Points on a hilly landscape, in no order, each with its height.
From any point a ball rolls to the lowest of the 2 points nearest to it. It stops when none of these is lower. Distance is the straight distance between rows; heights are no part of it.
nok (h 39.5):  1.463  0.627  2.081  0.028 -0.036  0.752  2.669  2.952  2.528 -1.862 -2.374 -2.257 -3.545 -0.881  2.309  1.138 -0.845  1.757 -2.052  0.830 -0.569 -2.571  2.426  0.509
pidi (h 64.3): -2.488 -0.200 -2.745  0.963  0.425  1.164 -2.919 -0.463 -2.933 -1.573  0.741  2.173 -0.641  0.314  2.117 -2.895  2.521 -0.307 -0.374 -1.663 -1.533  3.869  0.626  2.972
kelok (h 74.0): -3.025 -1.712 -0.125 -0.571  0.699  1.547  0.003  0.992  1.493  5.760  0.566 -2.433 -3.386  1.648 -1.752 -1.096 -2.500  0.470 -0.838  0.950 -1.916  0.280 -0.353  0.008
moso (h 34.2):  1.876 -0.705  0.106 -2.669  0.831 -2.631  2.408 -2.753  0.054 -2.163 -1.484  4.838  1.575  1.297  3.474 -0.073  1.050  1.015  1.982 -4.436 -3.758  0.498  1.835 -2.617
safig (h 47.4):  1.344 -3.320  2.509  1.623 -1.173 -1.234 -0.380  0.253 -0.706  1.625  0.283  4.038  0.518 -0.055 -0.111 -2.288 -0.484  2.256  0.637 -3.468 -2.813 -0.936  3.025 -3.400
zupir (h 42.9):  3.136 -0.549  0.461  1.025 -1.692 -1.115  1.187 -2.215 -0.060  0.653 -1.737 -1.911 -0.588 -2.007  1.139  1.599  1.636  1.032  0.528  0.863 -2.064 -0.717 -1.639 -1.739
darip (h 39.2):  2.215 -2.046 -2.572  0.444 -0.576  1.808  3.559  0.072 -1.430 -0.416 -1.139 -3.454  0.371 -0.873 -2.808  0.887  0.728  1.431  0.245 -0.442 -0.101 -2.818  1.347  1.401
Gutis (h 11.5): -0.381  0.598  0.217  1.141  1.556 -0.516 -3.506  0.029 -1.422 -1.588 -1.392 -2.189  1.237  0.091 -0.800  1.092 -1.030 -0.614  0.447  3.564  0.951 -0.661  0.423  0.841
duf (h 19.5):  0.944  0.493 -1.280 -1.002  0.942 -0.905 -0.773 -0.399  0.538 -3.453 -2.020 -0.147  1.816 -1.708 -0.367 -0.312  1.087 -0.993  0.647  2.031  0.606 -2.382 -1.490 -1.296
Zapor (h 76.1): -0.399  0.341  0.136  0.242  2.067  2.276  1.394  1.760  0.900 -2.701 -2.335 -3.387 -0.725  1.639 -3.836 -1.408 -3.772 -0.625 -1.550  0.727  1.004 -2.757  1.892  2.377
pob (h 56.2):  1.798  0.079  2.274 -0.202 -0.408 -1.636  3.204 -0.909  1.360  1.015 -2.001  3.336  2.971  1.077  1.985  0.694 -2.663  0.178 -2.147 -0.784 -3.039 -1.570 -0.837 -1.105
Foreb (h 40.4): -0.627  1.965 -0.880 -3.291  0.446  0.060  1.752 -2.318  1.276 -2.665  1.723  0.646  3.983 -0.364  0.873  0.269  2.391 -1.257  2.648 -1.045  4.981 -3.088 -4.306  0.008
badug (h 59.2):  3.113 -1.434 -0.341  2.937  1.644  0.896  1.576  2.273 -0.191  0.110 -5.193 -1.331 -1.061 -0.548  3.207  3.203  0.238  1.023 -0.254  2.577  0.456 -2.781  2.033 -2.218
Bav (h 35.3):  0.391 -0.366 -2.320  1.795  2.416 -0.608 -1.831 -0.787  0.216  1.016  0.199 -1.211 -0.892 -1.353 -0.908  0.372  2.262 -3.649 -0.889  4.012  2.546  4.034  1.854 -1.737
Fubo (h 35.1):  2.026 -0.667  0.275 -2.608  0.425  2.213  3.641  3.812  0.096 -2.947 -2.836 -2.073 -0.931  0.312  0.903  0.055 -1.459  0.692 -3.052 -2.655  0.473 -4.072  1.487  1.401
muzu (h 52.8):  1.421 -1.371  3.374  5.140 -1.222  1.401  1.209  0.700  0.275  2.693  2.631  2.382 -1.762 -2.084 -3.407 -0.239  0.596  2.923 -0.036 -2.251 -0.358  0.704 -0.163 -1.145
pifa (h 16.6):  0.147  3.779 -0.729 -3.789 -0.462 -2.222 -1.346  2.242  5.087 -2.678  0.319 -1.902  0.931 -0.779 -1.474  1.192 -0.012 -0.348  1.292 -0.033  2.119 -3.010 -2.574 -1.251
fof (h 9.5): -0.197  0.650  1.143 -4.179 -0.135 -3.107 -2.970  1.036 -1.539 -3.895 -2.279  4.431  2.281  0.608  1.153 -0.548  0.843  0.418  2.862 -4.069  1.244 -0.672 -0.611 -0.072
nopu (h 53.8): -1.105 -0.142 -3.205  0.162  0.439 -0.269 -0.669 -2.597 -2.046 -2.244  1.057 -0.420  1.869  0.341  1.087 -3.670  1.812 -1.764  4.015 -1.439  1.304 -0.661 -2.254  0.389
dek (h 26.2): -0.873 -0.906 -0.594  1.612 -0.924 -0.081 -0.390 -1.576 -1.170  0.012  0.820  1.119  5.574  1.773  1.717 -0.766 -0.905 -0.589  1.305  1.875  0.355 -2.842 -2.309  0.163
buvok (h 46.1): -1.872 -0.326 -0.696  2.171 -0.975 -0.136 -0.639 -0.467  4.060  2.469  1.397 -2.124 -1.992 -1.252  5.422 -0.170 -0.588  1.007  0.443  2.237  0.070  3.859 -2.063 -0.057
lin (h 18.2): -2.112 -2.036  2.860 -1.799 -1.602  0.113 -0.785 -0.209 -1.426  1.662 -1.773 -2.920  0.310  3.216 -1.133 -0.968 -5.943 -0.667 -1.026  1.144  0.788 -1.862 -0.051  0.633
zak (h 11.4): -2.184  0.092  1.075 -4.089 -2.400 -1.152 -1.200 -1.085 -3.280 -0.407 -0.371  4.553 -2.657  3.489 -0.449 -1.076  2.528 -0.651  0.802 -0.614  0.715  4.586  0.872 -0.578
repi (h 15.9):  1.623 -1.265  2.011 -1.056  0.322  1.063  1.578  3.224 -0.718 -0.661  0.823 -3.159  0.279 -3.557 -0.636  1.640 -2.528  1.220  0.883 -0.711  2.960 -0.181  3.945 -0.880
gogi (h 62.3): -0.606 -0.350 -3.407  2.932  0.109  0.693 -1.152 -0.837 -2.546  1.317  0.209 -0.438  0.239  1.626  1.650 -2.837  2.414  1.195  1.765  0.297 -1.180  2.417  1.008  1.997
dom (h 49.2):  0.876 -3.921  0.070  2.126 -3.202  2.192  1.426  1.227 -1.697  3.609  1.775 -3.400 -1.424 -2.177 -0.707  1.337  0.456 -0.919 -1.761 -0.303  0.028 -0.196  0.760 -0.126
Pora (h 14.2): -1.036  1.185  3.453  2.940 -2.575 -0.492 -1.758  2.472  1.874  2.328  3.960  0.402  1.797 -0.219 -0.396  0.709 -1.832  2.507  0.447  0.785 -0.947 -0.431  1.839  0.879
Zeve (h 46.2):  2.052  0.566  0.253  0.648 -0.932 -1.136  0.883 -2.590 -2.560 -0.084  0.341  1.154 -1.935 -1.993  0.258 -0.393  4.516  3.061  1.626 -0.309 -1.806  0.207 -1.030 -0.749
Vebos (h 60.0): -0.799  0.555  0.444  5.933 -0.225  0.683  0.143  1.956  2.189  1.649  0.622 -0.741 -2.043 -1.546 -2.780  4.315  0.710  0.052  2.814  2.765 -0.564 -0.291  1.723 -3.072
genam (h 37.8):  0.007 -0.304  0.104  1.125  2.172 -0.756 -0.960 -2.851  1.962  0.695 -2.994 -1.935 -1.363  0.314  2.127 -0.316 -1.801 -1.280  2.742  5.165  3.220  0.938 -2.152 -2.884
pel (h 43.9):  2.816  2.336  1.230 -0.149  1.671  0.181  3.474  1.387  1.815 -3.223 -1.292  1.247 -0.204  0.388  3.961  1.541  0.496  2.076 -2.815 -1.376 -0.888 -1.987 -0.155  1.603
Bunoz (h 44.5): -0.099 -0.683 -3.295  0.016  1.967  1.171 -3.507  0.776 -2.127  0.695  1.034  1.468 -1.118 -2.775 -2.286  0.719  3.458 -3.273 -3.450  1.218  2.164  3.413  1.380  0.336
zevog (h 34.8):  0.804 -0.020 -1.095 -1.303 -0.192  0.578 -1.261  0.011 -2.224 -1.492  0.343  1.385 -0.201 -0.288 -4.269 -2.368  1.924  0.420 -0.446 -2.151 -0.365 -0.883  1.295 -0.094
Rabi (h 26.1):  0.162  0.127 -1.357 -2.972 -0.225 -0.423  1.010  1.100  1.171 -1.777 -3.307 -1.689 -0.968  0.786 -0.137  1.207 -0.900 -0.040 -0.426  2.427 -0.239 -4.752 -1.565 -3.410
damol (h 17.9): -0.921 -0.743 -0.336  1.401  1.248 -0.055 -3.125 -1.473 -3.338 -1.743 -3.171 -1.562  1.943  2.354  0.015  1.109 -3.642 -3.682  1.078  2.017  1.506 -0.999 -2.641 -0.548
fur (h 71.3): -3.545  1.204 -1.982  0.138 -0.854  1.493  0.891 -0.554  3.773  2.505  2.478 -0.623 -2.590  1.874 -0.949 -0.466 -1.662 -0.355 -3.038  2.547 -2.846  0.716 -2.010  0.815
dapep (h 52.3):  0.186 -0.865 -0.747  2.403  0.231  1.190 -1.214  2.160 -0.605  2.120  0.997  0.615 -2.191 -3.539 -0.884  3.347  3.623 -1.262 -3.155  1.000 -0.198  3.027  1.145 -0.251
namu (h 70.7):  0.353  0.119 -1.314  2.186 -0.249  1.927 -1.696  3.037  2.537  0.220  3.046 -2.083  0.744 -1.053 -3.088  1.346  1.725 -0.861 -0.316  0.895 -0.186 -0.594  2.579 -0.104
zon (h 54.0): -1.064  2.455 -2.421  1.773  3.089  1.404 -1.041 -0.582  1.072 -0.405 -0.371 -2.001 -3.008  0.464 -0.859 -0.705  0.154 -2.025 -2.569  3.539  1.672  4.177 -0.552  3.899
Vafol (h 65.1): -0.813  0.696  0.128  1.223 -0.497  0.959  1.501  2.367  3.281  2.026  2.517 -2.690 -3.986 -0.956 -3.578  3.866  0.619  0.173 -0.040  1.908 -0.697 -1.916  0.941 -1.203
rorub (h 48.9): -0.612  1.466 -2.479  3.377  2.255  1.604  0.198  1.190 -0.601  1.751 -0.880 -4.338 -1.995  1.047  0.191  0.714  0.425 -1.010 -0.131  2.942  1.702  3.565  2.325  3.684
mube (h 43.2): -0.405  0.921  1.079  0.126 -1.288 -1.220  0.816 -3.318  2.824  1.178  1.406 -1.216 -0.622  1.016  2.863 -1.409 -0.324 -0.464 -0.628  1.384  0.291  3.957 -2.058  0.755
Neka (h 23.0): -0.235  1.735  1.074 -1.654 -0.063 -0.973 -2.189 -3.035 -1.159 -2.652 -1.877 -3.736  1.207  0.446  1.219  0.041 -3.351 -2.801  1.804  0.205  2.905 -1.022 -3.417  1.334
nudu (h 66.4): -3.601  2.731 -3.379 -2.419  1.996  1.367 -0.493 -0.189  3.840  0.318  1.637 -1.926 -4.028 -1.171  0.071  0.242  0.641 -2.949 -1.592  2.893 -0.861  0.824 -1.560  0.631
zubat (h 24.4):  0.375  2.846  1.079 -2.907  1.954 -2.225  0.741  0.222  4.802 -5.029 -0.803  0.414 -0.529  0.075  2.049 -1.022 -1.681  0.517  2.281 -0.220  3.004 -1.843 -1.834 -0.659
kamo (h 21.8):  0.148  1.882  0.745 -0.686 -0.779 -1.023 -0.190 -0.203 -2.650 -2.663 -0.522  2.310  4.473  1.729  0.774  1.371 -1.731  0.745  1.287 -0.714  0.853 -2.707 -2.692 -0.016
mepa (h 54.2): -1.565  0.880 -3.568  2.471  0.154 -0.414  0.710 -1.346  2.566 -1.164  1.604  1.877 -0.359 -2.543  3.917 -0.631  1.228 -1.262 -1.389 -0.357 -0.440  1.800 -1.685  1.289
Bipi (h 18.7):  0.911 -1.828  2.483  1.784 -2.226  0.357 -1.274  2.728 -1.862  2.484  1.398 -2.461  2.051 -0.540  0.671  1.271 -1.539  2.702  1.889  0.678 -0.248 -1.064  3.209  1.140
Getaz (h 76.0): -2.119 -2.562  1.641  1.265 -2.667  0.108  0.596  0.612  2.375  6.229  2.003 -2.503 -4.586  1.583  0.765  2.017 -1.360  0.628  0.747  0.446 -3.512 -0.909 -0.714 -1.343
fupin (h 58.8): -0.440  1.504 -1.524  2.088  2.083  1.101 -1.633 -0.785 -0.379 -1.865  1.141 -0.250 -0.174  0.546 -2.539 -2.521  1.021 -1.867 -2.366  0.328  1.094  1.626 -1.265  4.034
sabo (h 73.0): -1.493  1.335  0.838 -0.733  1.499  1.115  0.111  1.648  1.659 -0.685 -0.231 -0.675 -1.423  2.899 -3.062  0.496 -4.066  1.646  0.182  2.319 -0.191 -3.170  1.207  0.331
zomid (h 47.3):  0.921 -1.295  1.860  1.963  1.677 -0.888 -2.644  0.355  1.604 -0.683 -1.351  2.037  1.744  1.113  0.562 -3.785 -2.699  1.501  0.897  1.859  0.857  0.763 -0.374 -1.295
rilun (h 17.2): -1.953  0.870  2.146 -3.598  0.511 -0.150 -0.969 -0.685 -2.456 -1.351  0.931  5.041 -1.117  2.727 -1.473 -1.082  1.828 -0.341 -0.093 -4.024  0.233  4.592  1.752  2.607
taka (h 14.7): -1.428  1.467  0.480 -2.635 -2.041 -2.461 -2.325  0.282  4.200  1.242  1.864 -2.121 -2.100 -1.414  1.358  1.672  0.124  0.139  2.370  1.791 -0.556 -1.282  0.796 -3.319
suzov (h 35.0):  1.405  1.194  0.239 -3.507 -0.748 -2.356  1.818 -0.640  3.326 -3.423 -0.478  1.211  4.988 -0.337  2.237  0.846  1.006 -0.711  1.642 -2.534  1.577 -2.699 -2.890 -1.305
Bigi (h 53.7):  2.269 -2.118  3.964  0.701 -0.182  2.195  2.410  1.423 -2.532  2.315 -1.558  0.518  0.171 -0.035 -0.272 -0.106 -1.221  3.842 -0.618 -1.564 -0.042 -0.453  0.960 -0.226
zotim (h 17.8): -1.341 -1.094 -0.118  0.356  2.208  0.859 -3.512 -3.877 -5.525 -2.933 -3.103  0.925  0.248  1.797 -0.392 -2.623 -0.307 -2.265  2.561 -1.952  1.520 -0.420 -1.311 -1.156
Tozar (h 34.9):  1.008  1.641  1.065 -3.006 -0.449 -0.180  0.767 -2.625 -4.714 -0.934 -0.816  0.898  1.288  1.645 -0.682  0.458  2.475  0.754  0.232 -1.000 -0.334  2.143 -1.688  2.867
betin (h 54.1): -1.568  1.714 -0.725  1.988  0.484  2.860  0.137  2.422  0.508  3.622  2.386 -0.391 -0.924 -0.197  1.152 -1.469 -1.258  1.428 -2.555  1.870 -0.199  2.450  0.090  4.179
sofu (h 32.9): -1.326  1.696  2.498 -0.383  2.092 -0.023 -0.606 -3.079  1.935 -1.247 -0.025  0.232  0.412 -0.660  1.571 -2.492 -2.498 -1.200  2.464  3.194  5.926  0.173 -1.559 -0.834
bara (h 40.1):  0.092  0.502  0.928 -0.629 -0.609 -1.465  1.907 -3.886  2.801  1.248  3.172  0.951  0.818 -0.563 -0.357  0.458 -1.245 -1.428 -0.837 -0.512 -1.755  1.738 -1.875 -1.177
lig (h 47.1): -0.970 -0.825 -3.382 -1.448  1.441 -0.333  0.742 -1.413  1.174 -2.954  0.577 -0.882  4.122 -1.386  0.806 -0.831  2.328 -1.109  5.229 -0.921  4.220 -3.267 -1.295  0.406
noko (h 45.4):  0.642 -3.472 -1.047  2.764 -2.331  1.321 -0.153 -0.635 -2.205  2.873  1.102 -0.468 -2.183 -1.219 -1.897 -1.434  3.825  0.518 -1.023 -2.129 -1.386  1.174  1.846 -1.436
tet (h 59.9): -4.186  1.182 -5.572  0.004  0.793  0.789 -0.087  0.133  3.573 -0.507  1.329 -0.138 -1.477 -3.345  3.463  0.833 -1.092 -2.150 -0.788  2.058 -1.067  0.700 -0.235  1.361
rine (h 36.0):  2.034 -1.910  2.695 -0.888 -1.526 -0.267  1.383 -1.203  0.820  2.891  1.624  1.431 -0.593 -0.908 -2.885 -0.897  0.276 -0.469 -3.302 -0.561 -1.024  0.541  0.284 -1.281
von (h 59.3): -1.795  1.624 -2.467 -0.922  0.070 -0.434  0.152 -1.292  0.083 -1.501  1.271  4.143 -0.410 -1.909  3.030 -0.594  2.660 -1.126 -1.797 -3.846 -2.063  5.065 -1.145  1.990
sobu (h 24.5): -1.411  1.410  0.092 -2.417  0.052  1.194  0.791  1.457 -3.274  1.993  3.334  2.771 -0.795  0.462 -2.502 -0.001  2.334  0.743 -1.817 -3.055 -0.243  3.323  2.106  3.009
bofi (h 31.2): -1.564 -0.765 -1.354 -2.427 -1.400  1.002  0.296 -1.332  0.485  0.839  1.913 -0.389  2.410  1.007  2.277  0.779 -1.351 -2.703  1.946  2.809  2.226 -2.861 -3.591 -1.194
gof (h 29.6): -1.095  3.752 -0.423 -2.074  0.077 -0.363 -0.143 -1.084 -1.450 -2.256  1.134  0.446  1.436  0.598  1.275  0.306  2.287 -1.055 -0.317 -0.818 -0.270  1.992 -3.545  5.177
gipot (h 35.2):  2.256 -0.232 -0.681  0.235 -0.595  1.346  5.479 -0.307  1.787 -0.078 -1.333 -3.578 -2.106 -0.940 -2.346  0.820 -1.238  1.029 -1.178 -2.110 -1.741 -3.625  1.127 -0.744
Lus (h 16.8): -2.745  1.450  0.772 -2.240 -1.839  0.467 -2.065  2.345 -0.107  0.773  1.096 -1.965  0.249  0.206 -0.005  2.716 -2.608 -1.613 -2.168  0.643 -0.535  0.541 -0.171  2.960
mefam (h 49.6): -1.499  0.928 -2.040  4.111 -0.292  0.263 -0.407  0.957  2.457  1.447 -0.341  0.587 -0.515 -1.731  3.558 -0.135  0.747  0.761 -0.308  1.525 -1.672  3.902 -1.067  3.384
lep (h 69.4): -1.994  0.605 -1.620 -0.564  1.418  0.352  0.814  2.195  0.662  2.485  1.479 -3.791 -2.601  1.735 -3.367  2.140 -1.030  1.001  1.271  2.437 -1.579 -3.846  2.102 -1.003
mavu (h 41.5): -0.410 -2.443 -1.620  3.224  1.795  1.125 -2.613 -0.407  0.777  2.480 -1.260  0.768  0.511 -0.016 -2.267 -2.592 -0.465 -1.817 -1.590  3.177  0.934  2.185  0.378 -1.827
lusan (h 40.0):  2.644 -1.051 -0.507  1.049 -0.829 -1.932  1.269 -2.383 -2.455 -0.419 -3.717 -0.726  1.911  1.722  3.167 -1.501 -0.160  1.756  1.647 -0.323 -1.781 -1.153 -1.073  0.166
miv (h 22.1): -1.184 -1.394 -0.751 -0.638  0.788 -1.061 -2.531  0.253  3.170  2.127  1.241 -2.721 -4.727  0.004 -0.804  0.392 -0.215 -2.338  1.947  2.660 -1.101 -0.202 -0.017 -3.797
loza (h 55.9): -0.308 -1.770  0.327  5.780 -1.577  2.468  0.006  0.844  3.098  3.612  1.553 -0.025 -2.187 -0.547 -1.967  1.790  0.738  1.744  0.863  1.186 -1.065  1.306 -1.087 -0.341
goso (h 15.1):  0.316 -1.802  2.769 -1.080 -0.725  0.430  0.819 -0.386 -1.210  3.444  0.090 -0.139  2.206  3.692 -1.145 -0.822 -4.475 -0.783 -2.149 -1.128 -0.472  1.025  0.799  1.207
dorov (h 38.2):  1.443 -0.578  0.518  0.044 -0.606  0.013 -0.039 -1.586 -5.077  0.282 -1.530 -2.240  1.993  1.551 -0.244 -0.460  0.087  1.655  0.134 -0.576 -0.952 -0.398 -1.663  3.606
sonev (h 62.5):  2.939 -1.196  0.900  5.052  1.411  0.539  0.958  2.552  0.117  0.366 -1.789 -1.680 -0.626 -1.247 -1.041  3.897  1.295  1.958  1.674  0.950  0.767 -1.011  3.735 -2.642
Det (h 24.6):  0.417  2.185  2.568 -2.410  0.044 -2.981 -2.040 -0.802 -0.055 -1.142  2.903  4.881  3.404  0.206  1.356  1.394  1.677 -0.407  1.226 -0.835  0.433  1.027 -1.163 -0.183
Vor (h 57.8): -2.260 -0.550 -3.810  2.966  0.345  4.530  1.434  2.973 -0.883  3.249 -0.369 -0.112 -0.304 -1.560 -0.683 -0.770 -0.552  0.453 -3.308 -0.421 -1.782  2.051 -0.862  2.420
Vimez (h 8.5):  0.442  2.589 -1.983 -3.234 -2.524 -1.179 -2.409  2.414  2.800 -0.497  0.255 -3.428  1.312 -0.510 -2.842  2.518  0.796 -0.532  0.590 -0.146 -0.443 -0.211 -0.820 -0.298
rizum (h 11.6): -0.825 -2.069 -1.486 -0.335 -0.781 -0.173 -2.107 -1.793 -4.539 -2.384 -3.272  1.793 -0.446  2.956  0.014 -4.063  0.782  1.017  2.656 -1.451 -1.081 -0.167  0.677 -1.831
dola (h 10.2):  1.827 -1.436  2.861 -2.370  0.460 -0.118  2.564  2.779 -1.655 -1.299  0.806 -0.411 -0.606 -3.101 -1.027 -0.647 -1.059  0.760 -0.597 -4.514  1.122 -0.517  4.390  0.824
Letis (h 37.3):  1.060 -0.660  1.480 -0.109  1.219 -1.468  2.041 -0.857 -2.687 -0.427 -4.158  4.133  0.945  2.469  3.685 -1.742 -0.140  3.137  1.164 -3.001 -2.112 -0.397  0.851 -1.075
guzud (h 17.6): -1.927  2.149  1.276 -2.272  0.447 -0.627 -3.305 -0.522 -2.265 -3.130  1.553  4.609  2.389  1.237  0.260 -1.359 -0.036 -0.702  2.743 -1.456  2.385  1.738 -2.035  1.182
Gosu (h 41.1):  0.899 -2.477 -0.738  1.172  1.071  0.040 -1.589  0.106 -3.918  1.330 -0.408  1.148 -0.946 -0.984 -1.471 -1.179  2.292  1.384  0.664 -0.496 -0.322  1.255  4.172 -1.871
pefos (h 48.4):  2.631  0.867 -0.181 -1.498  2.334 -0.495  3.157 -1.406  1.399 -5.221 -2.396  1.846 -1.451 -0.798  2.029 -1.385  1.316 -0.664 -2.882 -0.890  0.690 -1.266 -2.759  1.052
vabit (h 52.2):  2.260  2.622  2.079 -3.074  2.423 -1.076  2.505 -1.139 -0.963 -3.988 -3.480  3.922  0.116 -0.735  3.078  0.078  0.786  0.409 -0.118 -2.280  1.453 -0.794 -3.643 -0.620
Robob (h 30.3):  2.116  1.241  0.939 -3.045  0.218 -3.168  1.544 -1.245  1.550 -1.696  0.272  3.166  2.279 -0.726  1.246  0.200  2.507  0.050  1.454 -3.994 -0.822 -0.237 -0.060 -2.539
zupes (h 58.7): -1.410 -2.036 -5.613  2.641  0.719  0.194 -0.893 -2.283 -0.567  1.890  0.766 -0.659  2.068  0.634  1.983 -2.239  1.353 -2.708  1.414  0.559  0.031  1.949 -1.600 -0.006
sedir (h 56.1):  2.799  0.114  1.392  2.380  2.567  1.594  2.019  1.138 -2.406  0.238 -3.647  1.498  0.203 -0.409  1.009  0.075  0.189  2.759 -0.447  1.168 -0.058 -2.810  1.636  0.204
sigel (h 51.7):  1.125 -3.091  1.673  1.684 -1.020  3.397  2.530  1.621 -2.089  5.216  0.173 -3.146 -0.267 -1.169  0.334 -0.065 -1.737  1.722 -0.959  0.443  1.814  2.124  0.705  0.209
fipar (h 31.3):  1.265 -0.889  2.338 -2.593 -0.345  1.268  1.158  0.289 -1.879  1.400  3.236  2.737  0.210 -1.259 -4.781  1.448  2.701  0.259 -4.531 -3.139 -0.806  1.022 -0.272  0.345
pokid (h 16.9): -0.164  0.246  0.097 -2.489 -0.902 -1.966 -3.745  2.011 -4.412 -2.522 -0.989  1.600  2.819  1.152 -0.096  1.485  0.099 -0.229 -0.231 -1.028  0.185 -1.829 -1.247  0.768
Seda (h 40.6): -0.229 -0.079 -1.453 -0.807 -0.372 -0.969 -0.537 -2.475 -0.974  0.203  2.102  4.409  0.349  2.581 -2.609 -3.261  1.811  0.240  0.038 -2.338 -2.829  1.280  1.365 -1.160
bonaf (h 43.8):  1.424 -0.118 -1.801  2.539  0.206  0.665  1.036 -0.477 -2.436  2.165 -0.332 -4.870  0.606 -0.689 -1.083  1.224  1.467  0.564  1.559  2.369 -0.265  0.723  2.095  1.430
mani (h 28.3):  0.020 -0.612 -0.471  0.507  1.111 -0.402 -1.501  1.009  1.512  3.139 -0.608 -2.969 -3.612 -0.885 -1.977  1.707  0.102 -2.023 -0.164  3.343  1.425  2.401  2.814 -2.568
Sise (h 31.1):  1.557 -1.207  0.362 -3.039 -0.966  0.721  3.960  1.291  1.382 -1.657 -2.087 -1.199  0.076 -0.132 -1.728  0.325 -1.571 -0.562 -3.962 -1.008 -1.980 -5.177 -0.575 -1.024
bavaf (h 11.3): -0.811  1.280  2.083 -2.692 -1.394 -0.317 -0.549 -0.411  0.822  1.371  2.189 -0.146  1.554  3.254 -1.314  1.858 -3.243 -1.953 -3.503 -1.731 -1.139  2.196  0.288  3.063
kamav (h 45.1): -1.837 -1.686 -0.426  1.829  0.165 -0.205 -3.281  0.502  2.776  1.564  0.872  0.323  0.783  1.154  0.911 -3.182 -2.987 -1.766 -0.825  2.657  1.474  2.061 -1.397 -0.265
sipen (h 49.8):  0.751  0.257  2.611  1.657 -1.335 -0.702  0.324  0.403 -1.262  0.886  3.256  2.498 -0.116 -2.324 -1.552  1.635  2.425  2.745  0.587 -2.073 -2.217  1.429  0.793 -0.779
mok (h 50.5):  2.599 -2.898  0.716  3.888 -1.473 -0.951  1.096  1.221  1.973 -1.658 -0.132  1.574 -0.686 -1.803  0.075 -0.598 -0.584  1.380  0.244 -1.373 -2.112 -3.295  2.097 -3.749
gemi (h 23.2): -3.507  1.884 -1.666 -1.324 -0.404  0.892 -1.901  0.019 -1.255 -0.913  0.226 -1.128  1.702  0.550  2.467  0.778 -0.349 -2.434 -2.842  0.936 -0.484  1.175 -2.280  4.752
vez (h 27.5): -0.632  3.009  3.005 -2.482  0.424 -1.336 -0.134 -3.139  1.440 -4.054 -0.772 -0.987  1.287  0.692  3.229 -0.665 -1.269 -1.383  1.755 -0.475  4.696  0.213 -3.378  1.324
pupi (h 44.6):  0.476 -0.655  1.260  1.109  0.159 -2.170 -0.726 -0.902  0.041  0.675  0.969  4.358  2.736  1.373 -1.283 -3.310 -1.933  1.179  0.251 -1.053 -1.042 -0.355  0.137 -0.874
razu (h 22.0):  0.499 -0.942  0.590  0.783  0.286  0.651  1.590  1.705 -0.275  2.320  0.136 -5.428 -2.333 -2.648 -0.703  3.721 -1.314 -0.874  1.267  2.142  2.678  0.858  4.627 -3.100
vora (h 8.0):  0.021  1.305  3.751 -0.933 -1.951 -2.814 -2.192  1.924  3.057  0.009  2.042 -0.926 -0.181 -1.344 -0.769  1.861 -1.205  1.269  0.482  0.877 -1.552 -2.203  2.186 -1.954
nuvop (h 6.3): -1.097 -0.773  0.196 -4.058 -2.658 -0.016  0.288 -1.976 -3.738 -1.074 -1.359  3.443 -1.981  3.127 -0.629 -1.774  1.010  2.235  2.376 -2.879 -0.534  1.437  2.781 -1.738
sili (h 28.1):  2.163 -0.124 -2.145 -1.099  0.443 -1.088 -0.973  1.029 -0.616 -3.688 -2.415  1.908  0.678 -1.077 -0.776 -1.559  2.714  1.515 -0.940 -2.752  0.434 -2.364  1.767 -0.730
fifin (h 53.9):  1.587 -0.378  0.800  0.733 -2.643 -2.126  1.203 -0.099  1.594 -0.165  1.186  1.654  2.030  0.273  0.132  1.599 -0.686 -0.186 -0.554 -1.792 -3.359 -3.864  0.125 -1.427

Where does a ball stop that starts at each point below?
gogi: Robob
pidi: nuvop
sonev: Gutis
kelok: nuvop
Vor: nuvop
betin: nuvop
